Points, in no order, along strands that fork, close into loops and pass close to each other.
In the rows, zero is written as 128.
Two points are linked if the straight distance between their rows is under 195. Some points are linked to none.
(389): [117  98 141  97 138  74 129 146 131 134 167 166 182 101 122 107 107 196
 173 143 112 154 143 146 134 137 177 147 216 150 148 122  83 153 146 126
 126 117 112 133 152  97  86  87 130 162 118 142]
(533): [159 141 173 164 125 123 128 135 176 124 139 124 103  98  94 128 161 136
 122  78 145 133 145 114  78 137 123 118 155 180 112 113 164 108 107 100
 152 171 145  92 108 149 110 130 174 105 195 139]
(88): [149 176 110 115 142 122 148 105 138 139 147 175 110 103 106 104  55 124
 179  70  81 155 122 136 142  91 160 116 103  94 127 159 122 131 133 143
 114 120 100 178 175 125 142 177 124 109  89 174]
(333): [111 150 160 123 118 126 131 153 104 121  91 143 178 183 134 125 120  90
 122 162 123 134 107  93 158 135 121 130 178 148 178  88 136  91 132  71
 132 139 151 122 116 165 162 138 106 208 107  86]
(43): [154  93 131 153 103 105 116 154 115 115 154 175  90 117 121 108 102 153
 131  68 166 122 135 190  65 102 168 148  97 140 160 114 133 146 103 125
 112 151 164  98 149 113 143 125 122 142  69 115]
(516): [104 156  81 103 117 104 136 154 173 147 117 164 158 114  85 130 101 176
 155 102  44 146 103  95 166 153 166 169 170 116 151 150 107  59 103 158
 129 133 118 154 149 107 120 103 109 156  98 179]
(1243): [134  85 163 146 141  99 147 153 111 120 139 129 114 135 101 129 139 148
 128  74 103 159 120 161  65 123 223 151 135 149 141 121 113 134 124 103
 158 161 161 133 159 103 127 113 108 160 100  70]
(90): [138 175 160 137  82 158 124 180 185 118 139 124 106 165 140 128 136  66
  90 172 148 125  77  78 107 117  79 116 155 197 150  68 157 133 152 147
 163 135 151  95 122 165 169  91 107  81 163 106]
(792): [127 100 105  99 117 101 131 148 119 165 136 149 111 135 121 139  83 135
 110  99 181 138 148 167  82 119 139 132 123 163 137 144 118 169 115  87
  90 124 143 104 136  98  96  71 109 133  53 140]
(403): [116 137 119  94  85 102 105 159 177  96 152 138 113 150 148 176 126 144
 103 137 155 130 128 102 102 100 141 114 144 148 117 124 146 119 124 138
 136 123 160 118 112 135  22  39  80 112 155 171]
(41): [130 137 131 160 113 124 154 121 121 126 118  70  97 145 115 107 189 138
 136  97 112 151 105 152 107 107 131 119 124 153 124 119 103 136 134 138
 130 116 153 158 142 117 102 172 131 110 171  99]
(220): [142 137 131  87 125 141 104 153 106 154 129 138 128 138 114 148 137 134
 103 160 156  88 137 146 156 154  98 117 161 114 135 142 111 142 135  82
 110 140  95 101  59 109 122 119 105 151  50 179]
(1043): [140 154 147 133  81 157 137 141 127 101 105 162 147 147 147 131 117 101
 168 119 106 117 139 109 127 119 108 123 151 116 137 105 161 120 137 117
 157 135 149 133 157 136 147 171  88  83 139 126]
(1132): [ 96 149 111 145 142 128 132  72  88  75 116 162 102 166 135 123 131 132
 186 126 107 157 142 116 173  96 157 128 107  59 119 127 116 147 120 117
 120 127 153 150 133 137 120 169 146 145 149 127]
(918): [174 133 166  96 112 169 143 154  97 149 109 114 124 142 103  89 122 120
 117 152 113 108 100 169 152  78  77 140 117 104 133  84 119 137 135 101
 108 119 151 130 113 174 229 179  76 123 116 101]
(1245): [158 131  81 100 154 115 138 152  81 163 133 126  93 129 119 157  73 171
 112 175 140  88 108 175 145 122  98 104 131  71 113 136 119 162 124 112
 121 145  36 123  69 128 149 118 125 149  52 212]
(605): [ 92 109 200 131 154 121 131 123 120 105 154 128 182 160 155 187 146 143
 118 171 128 125 178 109 148 123 194 122 146 186 118 133 122 118 166 131
 138 110 125  90 148  73  96 124 130  80 111  88]
(976): [149  95 138 131 134 109  61 101 137 126 118 110 133  94 124 141 167 176
 172 101 156 101 145 165 103  89 142 146  74 150 108 160 143 146 150 137
  94 110 114 130 131 197 159 122  83  52 134 105]
(482): [129  84 160 112 180  92 141  56  85 148 112 126 120 142 131 109 106 126
 160  92 138 146 143 181 102 107 121 145  80 130 127 159 121 150 114 117
 119 129 136 126 172 125 162 178 134  90 152 138]
(134): [125 138 109 128 176 132 113  58  90  99 120 164 110 166 140 143  87 113
 129 170 134 157 113 127 196  98 134  94  74  51 118 143  97 133 109  93
 102 116 116 132 111 156 133 167 124 129  91 167]
(1064): [168 161 109 122  88 147 131 143 163 131 158 137 102 115 134 130  86  90
 106  78 116 103 127 145 139 102 136 107  69 103 108 159 145  99 132 121
 103 132 116 180 144 128 118 131 117  82  62 156]
(716): [119  91 132 149 166 143 152  59  80 139 130 116  98 137 153  89 108  90
 115 133 136 122 143 150 160 129  53 126 103  76 141  81 108 147  83 139
 114 133 168 158 109 141 147 191 179 179 142  92]
(755): [120  88 101  86 141 122 115 124 129 162 121 107  94 173 115 117 149 134
  88 137 187 164 124 163  65 142 106 136 124 191 136 123 112 205 143 128
  77 117 128  72 140 103 112  80  73 104  99  95]
(1180): [137 152  83 108 148  86 123 192 140 151 129 130 160 128 115 142  91 177
 123 119 128 108  81 151 154 121 126 110 138 107 113 172  94 105 119 156
 119 113  83 158  87 131 114  87  71 164 153 176]
(66): [ 74 149  97 127 177  66 139  85 107 140 113 141 105 121 112 148 121 127
 135 104  84 205 129 131 147 116 175 123 136 127 139 174  90 141 103 111
 130 112  85 167 153  84  82 113 185 125  90 202]
(29): [153 167 168 118 102 142  98 151 162 120 189 125 106 166 135 107 145  81
  92 141 182 140 103 118 138 134 118  92 129 215 122  80 133 165 182 139
 151 124 121  68  81 165 155  90 112  96 131  50]
(1014): [120 142  93 139 124 134 145 153 145 153 125 115 165 151 118 124 125 169
 141 123  76 111  97 135 138 148 141 129 117  98 153 165  92  80 100 157
 118 121 146 157 141 127 103 135  90 160 105 146]
(758): [118 130  99 108 126 123 154  96 166 136 123 112 112  93 121 135 204 153
 191 136 117 180 106  71  95 138 190 146 202 114 131 123 129 156 152 111
 138  98 136 150 172  94 104 125 133  79 127 112]
(694): [149 114 121 125 138 161 111 124 102 155 120  88 131 173 110 129 143 132
  87 141 116 120 102 187 181  84  98 117  93 128 118 125 124 158 150 125
  73  93 120 147  88 203 173 164  46 116 113 101]
(394): [171 158 208  78 174 142 157  61  82 100 140 102 112 137 101 119 113  92
 138 147 100 159 135 149 150 118 180 115 104 125 102 126  89 134 175  62
  93 137 133 144 133 143 115 136 105  99  95 137]
(543): [101 136 135 165 105 176 146 151 127 110 110 142 168 176 160 139 106  77
 138 120 112 129 178  72 129 197 101 101 149 125 152  87 138 130 111 165
 144 112 158 113 105 110  98 114 135 187 133  99]
(212): [105  89 117 120 139 114  73 112 175 140 139 157 141  99 139 113 145 173
 177 101 103 136 140  97 150  85 168 147 149 145 110 138 116  95  90 180
 164 129 121 143 169 104 152 107 157 107 133 151]
(1170): [148 153 153 163 151 168 166  87 110 165 167 105 173 130 106 105 102 125
  89 161  88 131 149 175 150 162 118 110 148 138 137  94 122 113 124 103
 100 144 138 109  96 158 144 181 170 141 102 141]
(839): [109  99 166 139 105 123  80 127 130  87 181 151 139 137 132 178 141 136
 104 124 132 118 171 160 151 106 185 118 106 180 125 106 131 110 188 121
 138 135 133  80 125 105 125 123 112  70  79  69]
(560): [112 132 106 140 166 148 157 133  75 156  85 103 152 143 134 118  78 105
 139 212 157  66  92 125 127 122  62 101 154  99 147 154 133 131 135 128
 107 131 128  92  61 149 192 117 123 163 125 157]
(1300): [136  99 135  84 135 128 100  86 102 106  80 124  82 146 143 149 152 108
 199 101 169 158 121  90  99  83 127 131 141 103 106 170 107 169  95 105
 125  84 109 131 158 130 123  99 134  85 111 204]
(1281): [173 121 140 164 154 154 120 152 189 159 145 121 123  86  90  96 162 133
 125  88 131  95 140 106  88 177  83 143 138 132 113 120 143 101  87 112
 128 159 124 112  95 161 164 104 196 149 170 118]
(1040): [151 103 155 134 109 105 105 152 163 148 133 109 115  50  99 108 144 144
 143  54  93 123 113  86 116 110 158 106 117 137 117 150 127  81 110 170
 145 149 118 171 135  93  96 144 152 187 186 103]
(817): [ 77 143  33 123 173 108 109 154 139 122  97 142  94 172 138 126 107 105
  91 182 167 124  77 131 141 173  60 153  85  99 154 126 146 125 123 160
 182 166 102 106 111 157 175  80 103 193 131 153]
(981): [ 94  86 118 104 123 131 120 154 145 161  75 124 124 107 120 137 165 175
 101 139 128 109 142 135 111 157 103 172 144 131 160 104 170  93  71 108
 168 168 149 102 139  99 210 156 141 148 124 125]
(687): [113  77 128 112 140 102  90 124 163 122 110 154 104 117 123 148 112 154
 201  66 129 187 157 122 111  63 142 130 166 143 125 135 140 145  96 146
 143 115 136 135 169 111 121  91 139  96 127 193]
(1110): [116  71  93 146 140 153 125 104 127 156 104 134 166 130 114 128  88 135
 144 145 128 114 145 145 153 148  73 115 108 122  99 125 173 117 106 157
 129 148 173 100  77 168 159 182 115 147 182 127]
(260): [170 134 118 121 103 160 110 193 192 116 137 179 108 109 124 136 121 123
 165 119 154  87 170 122  86 145  70 174 131 114 106 108 173 132 135 132
 152 166 128  83 111 140 189  62 130  94  82 157]
(1112): [131 139 140 149 134 180 104 150 186  90 116 123  92 152 166 118 150  28
 125 154 158 134  99  84 118 147  38 137 130 141 146  79 176 157 147 153
 151 126 162 130 122 166 176  68 148 116 170 136]
(1164): [133 159 198 139 162 148  97 133 157 107 144 172 166 161 132 132 159  83
 133 133 104  59 158  80 160 177  97 150 127 135 135 156 121 100 117 129
 134 134  94 131 135  99 160 146 143 111 120  95]
(296): [106 123 137 144 138 126 162 119  92 158 139  72 176 150 129 139 114 124
  89 143 151 151 133 151 127 177 149 108 173 139 133 128 109 117 100 158
 119 143 167 140 118  92  72 133 140 212 106 101]
(293): [133  99 127 109 177  58  60 111  91 133 146 172 106 128 116 133 103 168
 176  98 138 123 136 168 151 108 148 114 100 154 125 181 109 172 136 145
 117 116  55 118 150 144 134 134 111 122  92 191]
(1106): [128  89 147 148 177 128 159  60  94 155 117  99 152 149 129 112 112 101
 135 104 129 134 141 125 145 153 105  96 151  94 109 137 115 116  80 119
 120 171 169 169 100 126  92 172 154 199 149  74]
(659): [116 141 166 157 116 124 211 114 128 114 129 124 115  81 103 134 120  99
 191 145  56 113 126  97 103 122 159 150 154 121 115 131 136  97 144 173
  96 139 172 169 156  77 116 157 164  90 170  42]
(931): [139 124 166 155 137 121 207 117 124 116 164 115 123  77 103 135 122 152
 209 112  67 141 125  88  94  98 198 142 171 146  42 134 110 109 160 160
 103 128 168 144 149 128 117 111 140 115 177  60]
(17): [ 94 156 159 150 107 149 162 144 105 126 131 106 144 169 167 134 132  93
 109 145 159 149 172 118 124 172 136 102 180 157 154  81  80 151 112 168
 127 109 155  89  88  81  92  88 150 154 112  89]
(25): [123 100  62 132 133 172 133 111 123 107 114 130  96 142 132 100  85 107
  92 148 167 168 123 141 151  93  87 137  65  52 127  88 151 158 119 160
 144  95 174 120  88 200 202 185 142 188 183 155]
(766): [130 102 105 201 136 161 126 153 151 120 145 104 151  75 153  81 125  96
 114 173 123  91 108 123 120 181  66 136  97 122 138  80 164  99 145 161
 161 117 137 131 106 134 151 103 194 144 194 163]
(884): [ 93 192 144 134 122 126 138 112 156  82 140 136 122 134 125 128 156  93
  95 142  89 161 116 112 147 162 175 143 129 144 145 110 165  75 150  87
 163 177 137 140 160 117 108 132 141 129 107 116]
(392): [140 134 114 146  86 146 151 165 124 111 101  92  74 126 128  82 195 111
 131  74 118 146 120 135 120 141  45 156 142 107 129  96 125 157 123 157
 178 127 138 142 124 115 174 188 139 138 191 115]
(38): [159  98  95 165 176 116  98  98  86 158 110  95 127 163 104 152 117 164
 115 130 135 111  86 183 118  87 129 128  89 106  92 165 107 142 118 124
  55 101  97 160 103 220 138 151  81 150 130 120]
(386): [102 160 124 147 152 113 142 118  79 135  79 118 131 162 143 128 107 101
 105 161 136 147  91 125 140 107  95  97 168 113 182 116 130 114  99  87
 100 138 137 125  89 160 140 141 132 194 121 142]
(1276): [ 65 163 159 141 122 123 138 114 126  92  90 118 126 148 161 183 161  83
 125 112 121 141 166  58 137 117 151 100 136 135 129 156 136  97 102 153
 144 129 161 160 132  67  64 143 154 126 142 107]
(1253): [115  83  84  73 117 107  90 164 141 153 114 150 122 112 117 164 156 191
 107 184 138  61 135 171 115  95 103 168  97 156 116 153 149 137 150 107
  83 137 116  76 117 116 158 106  88  93  82 140]
(411): [142 171 132 126 121 147 122 180 160 139 122 170 116 143 106 121 143 128
 136 126 125  71 163 112 129 168  88 145 167 104 132 122 108 125 110 117
 138 129 105  81  77 140 138  60 141 135  78 182]
(872): [126 158 155 157 114 140 129 147 153 107 137 142 121 113 142 140 133 101
  97 110 162 139 136  76  55 178 113 131 161 177 162  75 182 109 123  99
 175 163 129  81 133 116  89  91 158 125 171 114]
(31): [164 140 134  84 101 149 113 162 118 117 167  77 153 137 125 145 129 126
  90 147 168 140 138 168 153 118 153  96 120 140 140 151  82 133 239 129
 101  59  94 132 146 112  49  89  80  64  91 141]
(1207): [148 106 110 125  63 188 102 129 134  82 133 106  70 128 152 104 131 105
  94 112 155 192 120 136 155 110 120 172  63 106 137  77 145 149 121 175
 169 118 179 118 126 188 161 171 117 184 180 142]
(336): [153  94 137 144 113 116 142 100 101 129 110  73  72 119 116 103 160 105
  99  43 161 151 111 179  86 107 118 149  65 134 101 117 111 134 100 140
 133 132 149 137 123 163 127 195 134 175 204  78]
(592): [104 123 135 137 117  98 140 139 148 144 137 116 127  77 126 144 143 141
 124  75  95 155 150  71 130 118 169  89 154 148 114 141 115 100  99 173
 141 124 130 162 120  59  39 118 174 137 160 137]
(1327): [143  73 143 129  92 163 121  90 113 105 134 141  72  90 141 119 137 116
 132  82 149 137 170 120 111  82 155 109 124  84  99 122 128 172  75  89
 118 123 161 143 128 100 131 118 182  88 107 116]
(562): [143 148 122 132 123 156 151 139 120 158  88  91 132 136 138  78 193 162
 167 144 116 111 123 122 114 171  63 127 165 101 112  98 109 155 145 129
 183 124  91 119 113 116 211 184 118 115 163 115]
(466): [115 124  69 115 145 132  91 168 167 116  94 139  99 142 115 135 153 144
 108 155 157 106 109 139 123 159  92 181  82  97 131 122 164  82  77 124
 157 165 126 102 140 143 183  92 114 190 122 149]
(1192): [155 125 153 118  90 121 127 112 108 112 138 106  59 146 153  87 121  98
 101  87 161 196 110 167 125  99 118 152  59 148 121  73 128 183 112 177
 141 107 166 134 147 173 157 171 132 158 181  59]
(211): [127 103 121 156 147  85  77 136 147 171 134 114 181  96 102 148 157 197
 141 100 129  75 147 174  96 129 144 155 131 170 135 148 112 112 143 168
  85 131 112 103  86 189 128 106  70 119 126 106]
(536): [ 94  96 173 156 177  85 145 120 127 117 141 104 179 120 137 159 132 175
 122 143  85 156 164 157 123 112 195 123 102 191 111 149 133  97 159 151
 148 129 144 124 159  96  84 126 159  80 142 135]
(1096): [149  69 158 104 191  81  96  69  65 122 129 159 107 160  93 142  87 118
 144  94 107 125 150 175 124  89 151 159  60 117 123 190 111 176 139 111
 106 113  82 151 166 154 140 186 121 111  94 157]
(568): [149 157 133 124  84 140 154  89  93  97 103 147  92  56 144  85 162  88
 194 109 118 132 138  90 121 142 104 138 180  66 125  95 144 167 165  99
 141 136 124 159 139 110 141 188 182  70 172  83]
(813): [164 150 188  70 127 162 108  54  93  77 108 115 103 137 138 114 158  78
 185 136 118 141 124  70 118 142 150 109 143 109 114 144  99 142 133  75
 136 131 114 138 145 125 123 125 108  79 109 156]
(688): [ 98  81  97 112 117  76 111 152 114 168  71 140 129 101 142 146 163 156
  91 130 121  96 112  80 102 107 139 148 129 106 140 157 160 123  75  98
 176 138 103 174 167  70 165 163 144 157 128 117]
(399): [121  88 147 129 162  86 101 107  98 145 159 131 175 127 102 139 120 198
 152 153  92 128 131 172 178 145 155 156 205 118 162 161  75 143 146 140
 110 129 114 129 129 121 112 132 134 150  63 165]
(119): [164 143  86 135 110 128 145 149 133 149 108 124  81 112 108 111  77 106
 113  81 146 122  84 148  77 105 127 134  73 111 113 156 159 111  72 103
 124 136 119 159 152 169 156 134 115 144 132 175]
(762): [ 94 145 119 103 103 140 197  65  92 103 110 140  76  91 167 114 114  76
 151 167 104 179 103 120 115 111 175 144 141 112 148  82 159 163 164 126
 125 130 158 170 191 107 118 160 130  86 121  47]
(877): [128  73  80 130 113 110 165 109  96 125  60 117 145  87 133 137 141 161
 172 102 139 159 127 127 175 110  97 119 158  59  98 127 131 124 125  84
 153 136 110 136 109 128 182 196 178 133 172 166]
(132): [104 138 101 123 113 182  93 148 174 103  83 136  85 136 146 124 160  78
 110 181 143 113 135  79 126 103  57 121 104 114 108 114 208 145 116 157
 117 125 188 116  83 148 156  78 147 124 175 134]
(974): [158 104 145 182 112 196 124 140 167 111 144 121 139  98 144  88 138 108
 111 139 106 120 135 112 107 176  96 162 116 107 137  57 149 111  99 124
 128 121 158 144 134 133 155 108 187 157 143 106]
(1250): [115 154 118 167 118 149 139 179 144 104 154 122 184 141 145 111  94  96
 125 177 156  77 105 104 140 138 140  87 137 106 131 146 121  96 133 136
 129  98 141 120  95 157  95  59 129 160 176 151]
(857): [ 98 118 123 129 158  69 134 146 100 160  84 114 135 100 142 140 133 179
 127 152 148  82  88 105 124  85 118 104 137 120 135 177 122 122  86 101
  97 104 104 155 118  76 132 147 154 163 143 152]
(1173): [ 99 137 169 155 105 132 127 126 110  43 139 175 106 111 135 154 132  82
  95 125  80 178 150  84 134 138 182 121 121 135 140  82 181 108 169 116
 199 197 153 139 154 113  99 145 157 161 128  76]
(95): [147 157 129 165 148 137 139 139 109 120 130 177 137 117 134 117  65 113
 132 101 105  95 144 133 157 137  97  96 112  43 154 137 128 138 112 120
  98 140 132 168  98 135 139 184 148 207  86 143]
(1217): [101 132  80 137 147 102 137  92 105 148 104 130  90 153 139 108 104 106
 124 120 165 138 110 162  89 119  89 132  71 137 124 155 151 151 105 117
 120 124 134 104 145 131 146 161 131 137 145 159]
(364): [117 106 124 120 119 125 107 163 176 127 128  91 106 149 109 159 174 191
  82 107 119 137 147 190  95 109 127 162 122 169 166 109 130 115 139 148
  99  92 147 106 156 137  89  89  96  59 113 149]
(261): [139  96 177 155 122 145 103  98 149 116 167 170 125  62 131 104 117 131
 170 103  97 102 176 108 147  91 156 113 134 114  99 108 134 112  91 144
 134 137 137 144 137 114 153 130 213 110 127 103]
(1353): [119 159 170 137 140 101 156 149 147 121 162 119 187  95  96 181 110 138
 111 120  83 164 145 127 136 108 227 153 123 183  97 171 134  45 163 161
 134 152 128 136 159 103 100  90 139 120 133 126]
(190): [ 95 204 130 137 147 142 160  61 120 125 136 128 119 121 119 107 140 115
 137 175  72 162 110 132 171 187 139 142 148 121 162 112 109 103 146 103
 130 135 117 127 137 130 136 165 180 126  82 133]
(851): [124 121  98 110  73 138 153  94  93 118  89 136  80  84 142 124 165 122
 178 128 117 154 101  92 101 107 154 134 162  91 126 140 141 199 148  94
 121  88 111 183 181  94 105 159 149  66 126 100]
(1315): [120 106 108 133 138 150 137 148 114 142 111 102 205 180 132 109 114 130
 160 187 150  94  91 105 125 106 125  86 175 111 123 140 132 137 132 110
 116  94 146 118 104 141 130  98  70 136 154 151]
(553): [137 113  84  97 107 106  89 164 198 163 122 171 132  86 123 136 129 180
 134 138 147  72 162 131  92 128 101 161 125 160 103 153 168 126 115 166
 124 181 134  85 122 116 156  90 113  82 123 147]
(1095): [ 80 165  42  90 133 108 142 155 129 143 118 112 108 178 150 122 120 109
  88 190 170  83  77 145 113 126  78 138 103 146 134 156 141 134 133 146
 153 132 110 106 105 131 140  48  76 134 143 163]
(172): [134  64 149 127 150 135  98 109  77 154 149 114 136 148 119 136 153 168
  94 130  98 140 123 188 149 129 156 135 163 129 149 128  92 186 147 107
 105 125 120 148 145 124 119 185 113 132  46  84]
(1066): [107  96 115  97 166  98 105 140 114 174  97  89  67 153 112 127 189 172
  72 156 168 117 132 151  92 123 100 140 141 147 143 153  97 206 111 110
  87  78 107 114 116 126  86 112 135 140 118 148]
(46): [152 193 137 171 163 116 164 134 115 114 140 181 198 130 116 109  47  94
 187 136  96 112 125 100 165 163 130 109 137  85 136 148 127  93 154 121
 101 137 103 155 105 158 140 152 149 171 137 139]
(764): [123 108 146 101 127 114 147 143 135 155 113 133 169 122 119 131 166 188
 142 144 105 148 157  73 114 153 168 131 207 122 152 114 109 162 159 105
 117  98 116 128 154  83  92 114 131  99 112 138]
(99): [137  84  58 155 124 152 152 133 111 141  96 104 130 124 108 128 109 165
 118 136 128 142  99 154 143 121  92 112 118  62 119 114 148 131 109 134
 141 111 145 127  78 170 186 183 122 165 169 172]
(1136): [ 70 184 116  84 127 101 113 136 149 117 123 129 139 177 162 148 134  80
  92 198 183 114 112 101 152 135  95 135 119 169 165 147 134  96 124 138
 132 128 138  91 109 118 100  81 101 153 118 147]
(1199): [110 124 140 128 110  92 118 161 146 122  99 157 126  81 142 132 102 112
 121  91 141 112 117 102  83 178 103 145 115 152 181 130 194  84 108 138
 167 178 115 122 155  96  94 112 118 159 154 145]
(651): [130 112 130 111 175  92 119 129  74 140  92  95 141 113 143 114 121 159
 189 194 160  69  74 100 119 113  94 100 143  99 135 179  88 113 109 119
 109 126  73 108 103 102 176 116 124 150 116 191]
(1090): [105 121  88 112 140 147 139  58 116 133 109 133 102 180 140 143  81  89
  84 140 150 183 140 147 144 100 132 125  43 112 105 116 147 122  81 106
 105  98 148 139 146 152 131 149 127 124 107 156]
(1038): [119 132  91 119  54 147 134 179 148 116 154 127 114 141 169 134 130 131
  89 173 142  94 109 143 118 103  83 147 138 136 155  83 124  86 144 128
 134 124 151  99 136 104 140  97 107  80  79 151]
(1104): [153 124 117 162 123 137 117 157 152 154 130 104 187 144  99 122 149 174
 147  94  95 105 108 151 107 149 151 155 125 125 133 128  99  65 123 168
 136 134 144 107 124 197 149 133  66 162 149 123]
(1103): [109  88 103  95 139 115  92 114 178 159 149  99 193 128 143 167 182 189
  67 173 172 103 181 135 139 145 153 128 114 158 121 137 111 140 159 152
  79  86 123  94  94 136  66  67  92  76 134 112]
(945): [144  78 157 144 100 149  86 142 142 116 124 139  73  98 105 132 153 142
 110  43 107 138 149 121  96 137 188 138 107 105 130 137 133 123  98 131
 172 150 146 143 132 123 106 148 138 189 142  88]
(930): [122 145 154  95 101 131  65 125 149 116 160 114 114 177 155 143 174 116
  95 129 152 148 124 144 184  98 141  97 107 190 127  92 121 139 177 132
 133 112 121 112 121 138 129 125  85  84  91  61]
(20): [140  97  94 119 107 156 129 117 145 131  80 139 148 108 158 112 102 106
 163  48 119 147 139  76 130 171  82 121 126  65 118 117 158 114  84 152
 183 135 133 170 149 113 119 156 146 155 172 137]
(64): [125 141 104 128 180 101 128  55 127 173 139 125 110  91 106  95 105 144
 168  77  95 184 119 150 157  93 145 102 132 127  99 155  74 118  98 146
 107 130  93 161 152  98 140 142 189 123  96 185]
(514): [121  84 113 118 106 157  97 106 142 106  88 147  87 104 135 127 167 112
 124 131 181 116 160 115 122  98  99 132 117 108 103 129 185 151  77 101
 112 133 179 111  99 138 152 133 157 108 157 106]
(867): [166 181 131 150  69 159 187 163 136 126 180 117 197 123 107 158 100 137
 111 150 118 145 144 114 120 143 192 117 172 166  95 121 105 129 201 123
 123 109 106 100 139 111  80 104 112  85 137 117]
(5): [170 201 171 126 116 196 167  93 136 144 167 138 173 156 100 120 139  73
  90 147 100 135 122  77 166 168 117 117 160 165 115 108 120 126 153  50
 140 141  83 116 139 143 142 143 126 107 121  84]
(577): [159 179 144 177  77 140 180 178 148 105 206 145 177  92  80 192  84 140
 119 118  69 122 141 106 137 141 192 164 132 170 103 123 123  72 188 164
 145 159 110  96 172 135  70 112 121 134 136 113]
(757): [188 163 187  93 100 179 150 132 112 149 145 111 136 142 124  50 126  78
 106 145 123 124  85 127 156 133 109 119 151 142 137  84  95 150 161  92
 125 126 105 125 121 123 188 158  96  88 100  51]
(599): [129 139 130  74  91 110  88 130 151 128 191 126 160 126 147 170 139 144
 101 171 172 101 157 169 158 140 122 135 114 184 121 135  87 110 212 124
 120  89 103  76 108 126  65  59  89  44 105 148]
(959): [144 174 166 156 146 114  95 142 152 137 174 124 166 104 156 108 146 115
 157 114 137  56 140 116 138 159 135 105 103 122 112 180 106 107 118 169
 110 141  85 156 127 107 131 121 152 114 126  79]
(622): [106 150 164 137 107 152 217 104 105 109 111 104 144 132 157 123 113  94
 141 162  93 163 116  85 104 124 154 119 156 145 119  95 123 131 148 154
 113 131 168 144 166  79 122 140 110  76 162  37]
(295): [104 149 180 135 164 145 106 125 140 104 133 148 134 190 153 136 140  52
 115 121 139 108 175 108 173 188  92 119  88 152 140 132 139 108 115 159
 137 139 135 142 115 115 125 121 119 160 125  58]
(754): [146 142  71 158 174 101 116 121  96 153 135 170  77 125 119 152  80 147
  94 113 137 108 125 164 140 125 100 105 101  65  96 137 117 156  82 127
 110 142  73 156  79 138 155 184 170 178  72 181]
(1322): [138 134 118 113 120 125 145 106 135 123  84 147 126  59 106 105 179 151
 202 130 104 130 106  84 160 109 126 137 188  62  95 138 138 122 140  76
 153 136 111 156 128 117 195 180 178  94 187 122]
(848): [122 164 146 168 111 140 125 180 133 102 188  99 174 111 174 107 133  98
 105 170 179  72 142 132 135 189 136  98 110 134 140 131 118 108 145 166
 117 121 113 139 127  96  90  81 150 171 153  79]
(801): [117 134  71 109 107  53 129 172 123  99 137 158 132 128 154 135  81 203
 107 106 101 139  95 169 140 121 138 137 112 139 146 153 113 138 126 138
 143  93  86 160 161 130  59 106  99 151 151 199]
(171): [117 118 135 130 140  60 121 163  96 108 144 138 129 139 134 147  97 168
 157  94 137 136 140 176 120  91 142 117  92 177 151 169 145 173 165 143
 114  90  96 139 180 123  49 121 102  91 125 157]
(1355): [180 132 167  97 152 149 103 111 109 121 154  83 138 117 109 118 125 141
 120 139 145 135 126 167 145 121 163  80 113 142 121 165 110 153 191  70
  80 101 100 117 116 163  82 109 101  73  91 179]
(1058): [165 163 149 177 133 195 201 107 107 155 197  99 206 153 100 128  97 126
 116 137  93 129 153 113 140 165 148 104 138 163  94 119 103 151 142 117
 129 127 116  95 128 158 125 130 146 120 157 102]
(1091): [131 115  89 100 110 109  96 151 185 155 133 152 114 112 113 129 115 136
 119  73 159 107 122 134  70 170 123 140  98 169 131 148 177 102 120 167
 164 189 126  81 132 136 101 118  83 118 145 129]
(70): [ 78 161 108  76 125  97 131 132 135 100 121 111 144 175 154 167 153 133
  70 171 153 173 120 122 146 121 161 126 130 143 153 130 115 110 127  86
 135 100 139 133 152 114  50  77  98 136 122 157]

A tip is a point with one link. Name the tips that can be reached along the links from each point below, in the order of the rows.
(1058): (38), (1173), (1103)
(1040): (1276), (1066)
(1136): (333), (403), (716)
(399): (1110), (931), (562), (172)

A fork is a point with three links, a tip a point with one. Leave the first point through the second and follow the links. Name the first fork or tip that comes.
(577) / (1353): (1103)
(1300) / (687): (1058)
(716) / (1106): (560)
(1315) / (1250): (716)
